Each row is a point on a landscape with many valleys, with its height.
A ball rolls from a point to the lowest of its 6 nearest points, and stops where none of them is lower. Distance is the straight distance between rows; heights are no part of it.
j821 (h 383): [-13 -23  12   8  -9 -21  22   1 -13   4  -1   6   9  -8 -22 -27  16   8
 -16 -16  17  11  -8   1  -8 -14  18  15   4 -14 -34 -21  -2  15 -27  34
  -6  -2  25  25   3  15  -7   9 -10   2  33  -3]
j944 (h 464): [ 18   3  -5 -50 -37   9   6  15  16   9 -28  15  -7  37  18 -22  19   1
  30  -8 -15  -1  15  14 -23  11  -3  11  14  16 -16 -19 -21  -2 -10  -6
  11  15  15  40  16   6   7  -9  14 -17   7  -9]
j926 (h 675): [-32  -4  23 -42 -25  -7  18  12  46  20 -33  -1 -26  27  30 -18  39   1
  32 -17   9  -4  -9 -11  -6  -6  23  34   1  24  -2 -38 -12  -5 -14  -1
 -10   8  31  28  19  23  20   3  18   7  33 -10]
j895 (h 397): [-36 -21  21  27   3   3 -37 -15  13  -1   6 -36  10  -6   3  -8  13  -2
 -35  14  30   7   8  -7  12  -4  12  37 -17 -16  -8 -11   9   8  -8   7
 -11 -31  18  -7   1   9   1   4  -7  36  29  -5]
j97 (h 84): [-14   6   6   0   8 -12  -9 -18  -4  -1  22 -31 -10 -21  14  19   0  -4
 -16  30  20  -8   5  -4   5  -6   0  -9 -16 -20  18   3  19  11  29 -12
   8 -24 -17 -29   7 -13  20   5  -3   6  -2   8]
j325 (h 519): [-32 -13  37  -6  -1 -20  -2  -9  18   5  -9 -27 -17  -8   8 -10   7   5
  11  -4  27  -5  -4  10   1 -22  15  30 -11 -15  -1 -24  -7  -2  -4  -5
  -3  -6  20  15  13  -1   9   7   1   3  41   9]
j6 (h 621): [-29   3  31 -31  -6  19 -18  12  49  26 -25   3 -28  23  25 -19  28  -7
  11  -7  -3  -8   8 -23  29  -3  21  47  -5  10  -2 -19   2  10  11   9
 -18  -2  41  24   2  21   9  18   6  -7  12  -6]
j433 (h 144): [ 27   8 -43  -3   9  11  27  31 -26   7 -28  36  31  14 -54  -8  -1  13
   5 -19  -6   2   7  15 -29  12 -15 -44  20  36 -25  22 -26 -25 -27  15
 -13  33  -3  30  12  14 -10 -14 -24  17 -27 -26]
j468 (h 467): [ -8 -22  -5 -17 -25  31 -12   5  29  17 -43  25  -4  36  -4 -19  22   8
 -10 -24  -2  -6   4 -10  11   4  10  40   7  -5 -16   6 -18  10 -34  19
 -23   6  41  28 -23  35  -5  15  -4  -8  16 -14]
j252 (h 287): [  9  -9 -16   9  -2  20 -12   6  -5  -6  -7  18  11   4 -11   5   6   6
 -14  -1 -11  -4  22  15  16   5  -3  -1   8  -6 -20  17 -11   3   0   3
 -16  -7  12  -6 -15  -2  -4   8  -3  -2   5 -12]
j436 (h 335): [-15  11   4  -5   6  19 -24 -10  24  -4   7  -7   3  19  15  -3   7  -4
 -16   9   0  -6   4 -25  20  21  -1  27  -8 -17  -2   5  19   2  34  -5
  -9 -25   4 -20 -27   0  -5  13  15   0   1   7]
j618 (h 362): [-26 -36  36  23  20 -26  32   0 -39 -27   3 -28  23 -46 -48 -30 -13 -14
  -6   7  30  -3 -10  -2 -21 -35   4   8 -11  -8 -19 -47  18   0 -37  22
  28   8  -1  12  27   1  -4  -9 -14  29  40  24]
j504 (h 76): [-14   6  17  -9 -14 -21  33  -7   1  11   0  -2 -17   5  14 -11  13   3
   5  -4  10   0  -3  26 -22 -17   4   1   7   9 -11 -28   4  -2 -20   2
   5  -2  13  19  19  -7  10  -2   5 -17  13   0]
j707 (h 167): [  7   1 -10  23  -1 -17  33   6 -39 -10  14  -4 -11 -12  -7  18 -11   5
   1  30   4   0   6  21   0 -13 -14 -46   5  18   0  -1   6   2  -4  -1
  24  24 -36   0  12 -30 -10 -13 -15 -23  -5   4]
j711 (h 339): [-14 -33   9  49  10 -25   0  -5 -42 -17  25 -36  15 -49 -31  -2 -11   1
 -25  26  28  14   5   5  -7 -16 -17  -1   2  -2 -23  -7  33   3 -18  28
  23 -11 -25 -15  15   6  -2 -22 -20  19  11   4]
j639 (h 174): [ 26  11 -35  26  -7  15  11   8 -24 -15  12  15  18   4   0   9  -4  -1
  -2   8 -13  -4   1  17  -4   9  -5 -41  16  11   1  22   4  -5   0  -1
  10  16 -15   3  -9 -17 -13  -4  -1 -14 -25  -6]
j512 (h 169): [ 43   6 -43  15  13  35   1  14  -7   9 -27  46  30  31 -33 -13   9  -4
 -12  -7 -15   7   4  -5   5  11  -7 -39   1  23 -14  53 -30 -29 -14  21
 -34  16   8  -1 -30   5 -18   5 -21  26 -19 -22]
j998 (h 270): [ 26  15 -14 -13 -13  44  -5   8  17  11 -15  23   1  39   9  -5   4  -2
  19 -24 -34   5  19   3   4  27   6  13  15   3   3  13 -17  -3  -6   1
  -6   8  11   6 -17   1   2   4   9 -17 -10  -8]
j461 (h 162): [ 46  30 -34 -29 -18  48 -16  18  13  12 -10  31  -4  49  21   8 -23 -12
  41  -1 -50  -5  12  20 -11  24  -3  -8   8  34   7  23 -26  -8  25  -5
   6  24 -12  13   8  -5  -3 -18  13 -26 -44 -18]
j121 (h 301): [ 11  33   2 -31 -21 -22  10  -7  10   1  32   9 -31  19  51  27 -23 -20
  57  -1 -16   2 -18  -4  -6  -7  -4 -29 -18   7  43  23   0  23  43 -31
  14   4 -28 -11   8 -30  19   3  13 -23 -35  20]
j63 (h 540): [-34 -15  18 -14  -2  17 -39   9  32  18 -19 -11  -9  30   7 -18  22 -12
 -16   0   5 -11   2 -17  33  -1  30  55 -12  -7   0  -6   3  13  -8  12
 -26 -10  32   2 -15  28   4  22  -5   6  24  -7]
j823 (h 396): [ -8  27   4 -13 -18 -16  32   0   2  -5  11 -11 -31   7  28   1   7  -5
  30   6  -4  -8  -8   1   7  -9  -9 -19  -2  14  16  -9  -2  -5  15 -16
  17   6  -2   7   5 -19  15  -9   8 -21  -4   1]
j790 (h 134): [ 36  21 -36  -8   9  42 -14  15  13  -4   2  26  28  34   6  10 -17 -12
  15  -6 -35  -6  -8 -13  12  20 -12 -26  10  23   8  31 -14 -15  11   0
  -3  25  -5  -2 -35  -6 -10   3   3 -14 -27  -7]
j190 (h 240): [ -3  -4  -1  19  -5 -19  14  -1 -28 -17  14 -24 -12 -28  -2   4   6   3
 -12  12  11   4  10  15  -2 -11  -8 -17  -8 -10 -15  -9  14   4  -7  22
  20  -4 -15   2   1  -9 -12  -1 -12  -5  10   9]
j905 (h 138): [-40 -12  46 -19  22 -46   6  -7  32   4   4 -33 -47 -30  23  14  -4  15
  23  -7  17 -15   5  10   3 -30  26  32 -12  -3  28 -28  -5  -8  21 -20
  18 -36  13 -11  15  -4  20  11   7  18   9   7]
j930 (h 60): [ 36   9 -34  -2  -7  10  41   9 -31  16 -11  33  -2  15 -14   5 -15   1
  40   2 -18   9   4  34 -34   7 -17 -37  15  32  -4  14 -23 -31 -17  -6
  14  41 -10  26  32  -3  -8 -13  -3 -13 -21 -17]
j272 (h 281): [-21  -8  20   3   1 -39  19 -19 -19  -2   6 -31 -24 -34  -3   1   3  13
  -8  20  29  -4   8  14 -12 -22   2   3  -5  -4  -2 -33   8  -5  -6  13
  22 -12 -13  -9  11  -9   2  -1  -7   1  22   9]
j153 (h 330): [ -8  33  19 -26  22 -31   1 -14   1   5  30 -15 -26 -12  32  21 -10  -6
  33   6   0   1 -19  -9   6 -16   4 -13 -27  -1  40  25  11  13  55 -42
  11  -8 -26 -36   4 -34  14   3  16   2 -25  23]
j210 (h 172): [ 23  26 -14 -31 -17  17   3   5  16  -3  14  25 -10  39  33  21 -21  -8
  47 -10 -30  -1  -7  -2  -9   4 -13 -21  -3  24  30  17  -2  10  41 -33
   8  20 -17  -5   0 -17   9   0  24 -32 -30   8]
j772 (h 312): [ -6 -15  26  24   1 -39  38  -9 -41 -18  15 -19  -6 -46 -32  -7   3   2
 -17  10  12  12   6  13 -20 -24  -9  -7  -1   0 -25 -30  16  -9 -14  24
  18  10  -3  13  21  -8  -3 -13 -10   3  18   7]
j2 (h 293): [  7   3 -16 -10 -19   8  14  12 -10   0 -11   4  -9  16  -4   4  16   5
  -2 -10 -11   0   4  14  -9   6  -9 -14  13   0 -15 -10  -1  -5 -16   6
   6  11   7  22   7  -3  -9   1   1 -15   0 -12]
j641 (h 299): [-12  13  -1  -6 -12  -6  -6  -6   2  -2  15 -14 -17   1  14   3  10   0
  -8  -1  13  -5   0   9  10  -7   3  18  -6 -11   8  -1  -8   4  18   9
  -1 -11   1 -11  -5  -4  11   4  -3 -10  10   5]
j398 (h 547): [-37  18  31 -29   5   2 -19   0  53  10 -12 -20 -29   5  25   1  19   1
   8  -7  15 -25  -3  -7  14  -4  27  46 -27   1   9 -14  -2  -3  31 -10
   2 -19  35  -1   1  11  19  10  10   4  17  -3]
j728 (h 215): [ 19  16 -17  12  19  21 -15  -1  -7 -12   8   7  21  -1   2  18  -8  -6
 -21  16 -14 -10   1 -19  11  11 -17 -16   3  -6   6  17  10   0  27   0
   2  13 -12 -27 -21 -14 -14  -1  17  -8  -9  -4]
j334 (h 233): [ -5  24   8  -4  19 -18 -38 -34  15  -5  29 -25  -8 -18  29  18 -11 -19
  -7  15   4   5 -20 -20   1   6   0   0 -26 -14  25   6  24   9  55 -39
  14 -20 -31 -38  -3  -9  13  13  17   6 -25  23]
j355 (h 239): [  4  22  14 -19   8  10 -28  -9  14  -1  15   6 -15  10  28  10   6 -23
  -1   2 -12  -5  -7 -13  14  10 -19  13 -12 -10  14  15  11  11  42 -18
  -8 -12 -11 -14  -7   1  -4 -10  28 -17 -17  20]
j789 (h 198): [  6   0 -14  32  14   1   2   1 -26 -17  19 -14  13 -14  -2  19  -7   6
 -19  21  -5   0   2   0  12   3 -19 -29   8  -5  -5  12   3   7   0   6
   0   7 -18 -16   2  -9  -5  -3  -3 -11  -8   1]
j797 (h 249): [ 14  -9  -5   3 -16 -10  34  17 -21   9 -22  33   5 -21 -40 -35   8   9
  13 -22   0  18   3   9 -34   2  -8 -10  38  10 -23 -26 -17  -8 -44  17
   6  27  13  47  12   4  -4   1  -5  -9   0 -26]
j474 (h 150): [ 12 -16 -26  49  16  -8  29   1 -37 -24  28 -14  19 -28 -25  11 -22   2
 -20  31   4   3  12  12   3  -7 -20 -47  -4   4  -9   7  25   3  -6   7
  31  10 -34 -23  10 -17 -21 -25 -19  -8   0  11]
j251 (h 65): [ 39  33 -14 -22  -8  51 -15   9  31  18 -10  42   4  47  31   9 -23 -14
  33  -8 -51  -4   2 -18  -5  29  -3   7  -1   9   6  18  -3  -2  40 -31
  -9  19 -17  -7 -33  -3 -22  -3  24 -25 -37  -1]
j685 (h 228): [-24 -10   3  27  -3 -25 -14 -24 -20 -13  22 -38   2 -35   1   6   3   1
   0  22  29   0   3   6   0 -19  -9   4  -4  -5 -10  -8  19  -6   9  12
   2 -27 -11 -26   6  -5  -5  -2  -8  18  19  10]
j845 (h 229): [-14  -7 -13  32  15  -8  -9 -20 -22 -10  32 -37   6 -38   1  16 -13 -16
 -25  21  22   5   4  -1   8   1 -15 -24 -11 -15  -5  18  25   8  17  -4
  21 -20 -31 -37  -3 -13   8  -8 -12  11  -4   9]
j782 (h 119): [ 32  11 -28  15  12  -2  44  27 -29 -21   0  30  19  -4 -36   9 -25  10
  19   1  -3   3  15  31  -8   1 -15 -62  14  31  -8  16  -6 -13 -35   5
  19  40 -27   4  14 -23 -27 -22 -20 -16 -17 -21]
j550 (h 387): [  7   1 -15 -19 -17  25   6   9   1  14 -26  18 -12  37  -3 -12   9  10
  11 -10 -11  -2  14  17  -9  11   3  11  11  14  -5  -8 -17  -4 -13   4
  -3  17   5  24   8   4   3  -7   8 -10   4 -17]
j819 (h 555): [-46   1  49 -34  13 -29   1  -3  58  23 -15 -10 -41  -6  21   0  23  13
  22  -5  17 -15   1   3   6 -27  27  37 -17   2  27 -36 -10  -1   2 -23
  -4 -25  35  11  12  12  15  15   9   3  36   6]
j872 (h 372): [-20 -40  10  35  -1 -17   1   0 -23 -17   9  -6  20 -31 -43 -21   0   7
 -26  -3  23   4 -12   3 -12 -14   0   4   1 -19 -23 -15  17   5 -41  42
  -7  -5  22  12   3  19  -7   6 -28  22  32  -1]
j309 (h 331): [ 20  15  -9 -47 -44  21   3  23  24   7 -21  22 -15  45  25  -4   9  -5
  43 -11 -34 -10  15  12 -15  19  -4  12  10  17   5  -8 -15  -8   8 -11
   8  15  -2  30  17   7  14  -4   6 -26 -14  -8]
j215 (h 173): [ 35  17 -34 -12 -17  40   4  20   8  13 -27  41   1  40   2   3  -3  -1
  31 -10 -33   2   8  28 -19  23 -11 -21  20  23 -13  10 -29 -20  -2   6
   7  17   0  21  -2  -9   4  -7  -6 -12 -18 -21]
j950 (h 176): [ 18  32  -7  15  16  11 -30  -4  -4   0  21   6   7   6  28  18 -18 -14
 -14  21 -27  11  -4 -23  16  24 -22 -21  -7 -23  28  22  23   9  52 -32
  -2   5 -24 -26 -14 -22 -10   7  21  -2 -31  12]
j955 (h 290): [-36 -25  20  28  10 -25  -7 -22 -20 -10   6 -55   2 -50  -9   9 -10   7
 -13  28  28   2  -6  16   0 -26  -1  11  -9 -15 -13 -24  20  -5   2   8
  14 -29 -14 -27  22   4   0 -13 -14  27  31  20]
j354 (h 480): [-34 -16  27  19  -8 -14  -5  -6  11   2 -11 -22   3   2  -2 -20  12  -3
 -10  -3  11   2  -1 -13   2 -13   8  35 -17  -6  -6 -30 -10   1 -16  23
 -23 -12  37  15   7  21   3   9 -10  18  43  -9]
j623 (h 83): [ -7  -9   4 -14 -20  -8  23   3  14  16 -16  -4 -13  18  16 -10  25   5
  13  -9   4   9   6   3 -10  -1   3   9   4  10 -11 -23 -16   6 -13  13
  -7   2  24  35  22   4  15   5  12 -20  13  -6]
j189 (h 194): [ -6  14  -3   9  32   1 -34 -24  -3   4  28 -25  20 -33  26  18 -12  -3
 -25  27   3  10  -3 -22   9  23 -15  -8 -28 -27  25  20  30  18  42 -31
  11 -23 -44 -37  -9  -9  12   5   4  13 -16  26]
j840 (h 380): [ 14 -24 -20  43   5   7 -14   2 -25 -13  -2  11  30 -20 -47 -19   7  15
 -44 -14   2   4  11   6   8   7   0 -11  22  -7 -19  19   4 -14 -38  28
 -13  -9  12 -14 -20  11 -14  -7 -27  18  11  -2]
j15 (h 140): [ 48  18 -46   9  14  27  22  37 -22  11 -16  33  35  22 -28   6 -19  -1
  14  -7 -18  10  11  12 -14  22  -4 -64   9  41 -21  36 -38 -27 -28  25
  -6  42  -8  24  20  -6 -10  -8 -19  10 -23 -21]
j298 (h 407): [ -5 -39   9   1  -7 -18  32   6 -34  -9  -3  10  33 -28 -44 -36  18  -3
 -19 -49  20   3 -33  -8 -27 -22  -1  27  13  -9 -24 -30  -2  -1 -62  27
 -19  11  27  48  20  19 -20  -2  -4  11  24   0]
j637 (h 309): [  6   6  -8 -20   0  48 -29  13  26  15 -19  26  -1  36  -3 -19  12   0
 -13 -13 -24 -18  23 -20  30  22   8  33   1 -10 -13  17   4   5   2  10
 -24  -5  21   2 -41  24  -5   1  12 -12  -7  -3]
j274 (h 379): [ 17 -30   7  24  -3   1  14   0 -24 -11 -20  18  20 -15 -48 -37   6  15
 -29 -34   9   2 -12 -10 -12  -1  -2   5  14  -4 -26  -1 -12  -3 -62  31
 -22  -2  31  32   4  22  -4   7  -8  12  17   1]
j505 (h 171): [ 26  25 -19   2  -3  25 -11  11  -7   0  18  20  15  16  18  14  -6 -11
   7   0 -24   3  -4  -3  16  14  -8 -23  11   2   7  31  -4   3  17  -8
  -7   5  -8 -19 -28 -13  -8   2  12 -18 -24   1]
j787 (h 201): [  7 -18 -31  36  14  -5  -8 -15 -26 -18  23 -26  36 -27 -10  26 -20   1
 -36  30   5  11  10   1   8   7 -27 -28  -4  -9  -8  19  22   9   6   0
  11 -13 -52 -45  -6  -4 -12 -14  -1   6  -2  13]
j241 (h 109): [ 23   2 -20  32  10  -7  24  -3 -30 -22  38  -9   3 -23  -5  22 -34  -8
 -11  27   2   1   9   3  11  -5 -15 -56   3   1  19  22  12   8  16  -7
  29  19 -39 -23   8 -36  -6  -6 -19 -21 -16   3]
j382 (h 137): [ 32  43  -2  -2   8  18 -18 -10  19   2  22  29 -11  32  26  18 -30 -20
  15  -1 -33  10 -10 -27   9  29  -7  -2 -20   6  27  15  23  25  61 -36
  -2  21 -37 -27 -22 -15 -16   2  23 -35 -32  22]
j146 (h 408): [-46 -12  44 -20  21 -27 -30 -14  31  -1   6 -34 -11 -33  33  22  -4  26
  10   0  39 -15   9   3  21 -29  33  55  -1 -21  52 -34   8  -1  19 -50
   3 -47  13 -18  -1  18  15   6  14  40  16  21]
j994 (h 479): [-20  25  21 -38  -5 -10   6   1  31   6   1   0 -36  13  41   6  15  -9
  21  -9   7 -18  -4   2  10 -11   6  20  -9  10  19 -18   5  -6  22 -10
   6 -23   8   7  -4  -3  23  20   1  -3   0  12]
j745 (h 175): [ 37 -12 -22   6  -3  -2  29  19  -8  13 -34  43  33   4 -56 -36  11  20
 -13 -26   1  11 -12  -3 -31  16   4 -13  33  18 -29   8 -33 -28 -52  28
 -10  25   9  38   0  16   1  -7 -29  14 -12 -18]
j912 (h 394): [ 16 -21 -25   0   8  28 -19   5  -2  10 -32  13  17  18 -27 -22  20   9
 -32 -15  -4  -2  -1  -6  14  15   9  19  16  -1 -24  24 -30 -19 -41  26
 -28  -8  23   2 -37  22 -10   6 -27  20   4 -11]
j866 (h 300): [  2  29  15  10  37 -31 -20 -20  -1   4  45  -2 -27 -22  19  35 -48 -15
  26  21 -30  27 -23 -31   1  10 -10 -38 -30 -20  47  37  25  34  44 -48
  15  -2 -40 -51  -3 -21   8   9   9  -7 -38  24]
j581 (h 509): [-49  -5  35 -13  22  22 -60  -5  55  -6 -10 -23  -2   7  10   8  15 -13
 -17  -3  25 -21  -3 -22  36 -11  27  66 -27 -22   8 -20  10   4  21  -3
 -28 -29  21 -13 -14  20  11  -3  13  39  26  -1]
j43 (h 452): [-37  -6  55  -5  -2 -41  22 -23  13  10  -7 -35 -22 -34  -1  13  -1  25
  21  -3  38 -13   4  10 -13 -44  20  30 -25 -20  25 -45  -2 -12  -8 -16
  14 -20  23   3  18   9   7  10   7  23  28  10]
j747 (h 252): [-24  16  14 -12  15 -31  -4  -9  -6  -1  22 -32 -25 -28  30  29  -1  -7
  11  20  12  -3  -6  -3   6  -9   7  -3 -14 -14  31  10   6  -2  44 -37
  14 -26 -25 -25  -5 -21  22   3  -1   1 -11  23]
j660 (h 342): [-55 -43   9  48   3 -23 -27 -15 -15  -5 -12 -52  37 -44 -22   3  -7   7
 -24  19  30   8  -6 -14  -4 -20  10  24 -13 -27  -5 -12  30  -5 -32  14
 -12 -24   3  -7   3  28  -5  -8 -21  48  38  12]
j703 (h 359): [ 17 -40  10  -1 -15  -4  17  12 -14  -1 -26  23  29 -10 -52 -46  17   7
 -20 -48  12  14 -40 -15 -40  -7  10  30  31  -4 -26 -21 -27  12 -72  20
 -21  17  32  49   9  20  -5  10 -12  27  17 -12]
j954 (h 355): [ -7 -29   4  36  -3 -15  25   2 -30 -12  -1  -6   7 -33 -48 -15  -1  15
 -41 -11  15  10   2   5 -15  -8   5   0  11 -12 -42 -10  15   6 -47  34
 -15   6  14  14   4  11 -12  -8 -23  25  21   2]
j671 (h 170): [ 17  -5 -15  18   0  -2  34   3 -29 -20   9   4   5  -1 -36  -5  -3   4
  -4   9  -2   0  17  23  -1   1 -10 -32  18  12 -17   3   0  -8 -18  21
  10  21  -4   5  15 -10 -17  -7  -4 -15  -4 -16]
j634 (h 456): [ 16 -37   7  15 -13  13 -17  11  21   7 -35  25  19  21 -20 -27  25  15
 -37 -21   1 -10  -4 -14  18  -2  12  55   1 -13 -11  -1 -23   9 -42  20
 -40 -14  46  15 -22  32  -5  13 -16  14  25 -11]
j645 (h 533): [-20   4  14 -48 -30   3   0  18  46  21 -28  11 -32  49  31 -14  20  -9
  25 -16 -11  -6   4   6   6  11  12  41  -1  24  10 -18  -3  12   9  -5
   0  -9  31  28  20  22  15  -2  13 -16  -2  -7]
j91 (h 114): [  3  -5 -14  25  23 -13 -20 -25 -20 -11  33 -19  27 -23  17  30 -28  -5
 -23  35  -6   8 -11 -13   9  12 -18 -31 -15 -24  24  10  25  25  48 -38
   9  -2 -58 -38   2 -14   0   2   9   0 -27  17]
j630 (h 418): [-36   0  37   2  -6 -24   5 -10  -1 -10  -2 -36  -7 -17  -7  -6   1   1
 -20   7  26   0 -10   5  -6 -18   4   3 -13 -13 -11 -36  12  -6  -7   6
  -7 -19  24   6   4   6  -6   4   5   9  35   4]
j628 (h 177): [ 26  24 -15 -14  -9  38 -28   7  19   5  -1  32   2  24  16   9  -1 -17
   4  -2 -30 -19   8 -15  11  22  -3  19   0  -3  -2  16  -7   1  34  -5
 -13  14 -12 -12 -31  -2  -6   9  25 -22 -22  -4]
j395 (h 225): [ 27  20 -14   1  -2 -16  31   8 -17  -8  35  -2 -24   0  20  25 -21   3
  28  24  -4   1 -17   2  -4 -12 -13 -43 -10  10  27  16   2  29  13 -24
  29  16 -27 -10   6 -39   6  -3  -7 -31 -26   8]
j588 (h 214): [  3  15  -1   0   3 -22  -3 -18 -10 -13  36  -9 -13 -13  21  35 -13 -14
  13  12 -17   2 -20 -15   7   7 -13 -37 -21  -5  31  29  17  11  42 -30
  11  -2 -36 -32   0 -26   8  -2   2  -5 -37  23]
j466 (h 349): [-24  -3   1   8  -1  12 -30  -9   5 -11  12 -15   2   3   0  -9   9  -6
 -23  11   8   0   6  -7  22   8   3  19  -3 -17  -6 -14  14   7   1  23
 -11 -23  19  -2  -9  14   7   8   1   6  19   9]
j665 (h 405): [-27  -4  38 -10   5 -50  20 -18  11  -3   2 -35 -40 -20  16  16   6  11
  20   5  23 -10   5   8  -2 -37  20   3 -24 -11  32 -11  -5  -8  11 -12
  21 -18  -3  -8  10 -13  21  -2   3   5   4  20]
j720 (h 251): [ 29  25 -23 -38 -29  17  10  10   8   0 -11  34 -10  33  34  13 -36  -4
  58  -8 -30  -6   7   7 -26  19 -24 -28   8  29  34  11 -16   7  10 -23
  26  32 -12   3  31 -26  13 -12   1 -25 -30 -11]
j778 (h 443): [-44   0  19  -6   7  -9 -37 -12  18  -1   7 -45  -7   0  17  12   7   5
  -7  12  34 -14  -6  -7  20 -16  12  30 -12 -22  -3 -20   9  -2  18  -7
  -3 -26  17  -9  11  15  12  10   8  27  22   1]
j353 (h 483): [-11 -31  14 -20 -11   8  10  -6  22  20 -28   7   6  21  -5 -30  24  13
  -3 -20  12   9 -20   0  -8  -8  16  31   2   0 -19 -30 -24  12 -38   8
 -24   5  39  34  18  27   9  11   9   5  27 -18]
j844 (h 258): [ 22 -22 -10 -19 -12 -13  20  17 -12   9 -40  31  20  -4 -44 -34   5  10
   7 -38 -12  15 -15   1 -41   9   6   4  43  12 -30 -32 -30 -19 -52   8
 -13  33  11  51  24  20  -4 -10  -1  12  -2 -29]
j200 (h 259): [ -2 -10  -6  26   2  10 -10 -11 -17 -18  14 -11  26 -10 -11   9   0   7
 -32  24  12  -5  11  -1  17   7   0  -8   6 -14 -11  10  23  -5  -5  13
  -6 -15 -11 -29 -13   0  -4  -2  -2  17  12   1]
j154 (h 197): [ 38   7 -31  39  22  33  -7  19 -12   3   0  32  34  15  -9   5 -14  -1
 -18   1 -14   2  12   8  12  24  -3 -46   3   6  -4  55  -9 -13  -6  12
 -18  16   0 -14 -28 -10 -23  -3 -18  11 -10 -21]
j583 (h 69): [-11   4  12  19  18 -35   3 -17 -22 -14  15 -37 -20 -33   8  16   8  -9
   2  22  24   4  -3  16   7 -18  -4 -17  -4  -8   7   0  15  -7  12   2
  29 -18 -29 -29  18 -25   9  -6  -1  -4  -2  20]
j724 (h 131): [ 30  10 -30  13  14  16  36  26 -23  -4   0  18  20  12 -30  10 -18   6
  20  -3  -7  -4  14  31 -14   4 -21 -61  16  29 -12   9 -25 -21 -18  14
  23  32  -7  18  10 -11 -17  -1 -13  -3 -29 -16]
j546 (h 346): [  4 -16  -7   3 -13  11  14   7   8   4 -26  22  13  -2 -22 -28  17  14
 -23 -26  -2  17  -2  -2 -17  -1   6  10  33   4 -23  -3 -11   1 -48  29
 -24  -3  20  24  -2  21  -5   0  -9  -5   5 -17]
j503 (h 353): [ 20 -10 -27 -12   0  29   0  10   6  17 -40  28  12  19 -17 -24  15   2
  -4 -22 -12   2   9   8  -2   9   6   6  21   9 -25  26 -29 -15 -37  20
 -12   6  15  16 -13   9 -14  14  -5   2   1 -23]
j132 (h 291): [-12  40  10  -8  25 -31 -16 -27   9  -3  38  -6 -14 -21  34  24 -24  -5
  19  10  -7  15 -23 -18   0   9   3 -12 -24 -13  42  22  18   8  67 -49
  14  -9 -37 -49   0 -23  20   3  10  -2 -37  22]
j364 (h 57): [ -4 -22   8 -20 -14  -4  36  -3  -6  -2 -17  19   7  -8 -18 -31  14  11
  -6 -27   0  12  -3  12 -21  -6   8  22  26  10 -19 -37 -14  -6 -40  22
  -4  18  19  37  26  13  -4   0   8  -7  23 -13]
j761 (h 157): [ 30 -21 -34  38  34  -3   0   0 -36 -14  32  -9  37 -34  -7  37 -41   0
 -40  36  -6  10  10   3  12  22 -27 -59  -8  -4   8  24  26   9  16 -15
  17  12 -47 -53  -5 -15 -10 -12  -2  -6 -19   3]
j228 (h 36): [ 28  28   2 -31 -12  44 -32  10  35  18  -2  47   1  43  25  -9   0 -20
  15 -14 -31  -9  11 -24  12  34 -10  35  -5   1  10  14   2   2  28  -9
 -20  17  -1  -8 -41  26 -10 -14  23 -22 -36   5]
j179 (h 451): [-10 -13  10  -4 -17   8 -14   3   6   6  -9 -12 -15   9   4 -17  16   5
 -16 -12  15   4  -9 -13  10 -11  14  19   3  -3 -14  -7  -1   2 -12  22
 -21 -16  34  17  -8  20  -1  14  -1   0  21  -9]
j12 (h 318): [  0  -2  -7   3 -13  26 -32   5   6   9  -7  22  -8  28  12  -1  10 -15
  -7  -5 -16  -4   8  -6  12  11  10  16   5  -1  -2  13  -1   6   5  -4
 -14 -13  20   0 -22  -4  -6   4  11 -21   0   0]
j320 (h 395): [ -3   3  -8 -21 -27  31 -15   2  20  15 -21   8  -7  36  10 -16  15  -6
   6 -21 -19  -8   9 -10  11  14   4  31   9   0 -14   1 -12  -1  -3  -2
 -14   0  20  10 -25  19  -3   4  12 -11   3 -15]
j195 (h 348): [-20  18  33 -27  28 -42 -12 -16  10  -2  16 -31 -36 -38  19  30  -4   9
  22   9  18 -10  -5   1   7 -21  26  11  -8 -17  40   0  11   3  29 -34
  12 -37 -20 -25  -1 -21  20  -7  12  19 -10  18]

Call two points neighbours if one is among the 6 nearest of the other. Go from one point of each pair to the other, from neighbour to neighbour, staying as low as possible. Name the highest point that can't be avoided.
j91 and j930 -> j707
j930 and j228 -> j512
j91 and j364 -> j797
j241 and j905 -> j195
j583 and j91 -> j189
j241 and j91 -> j761
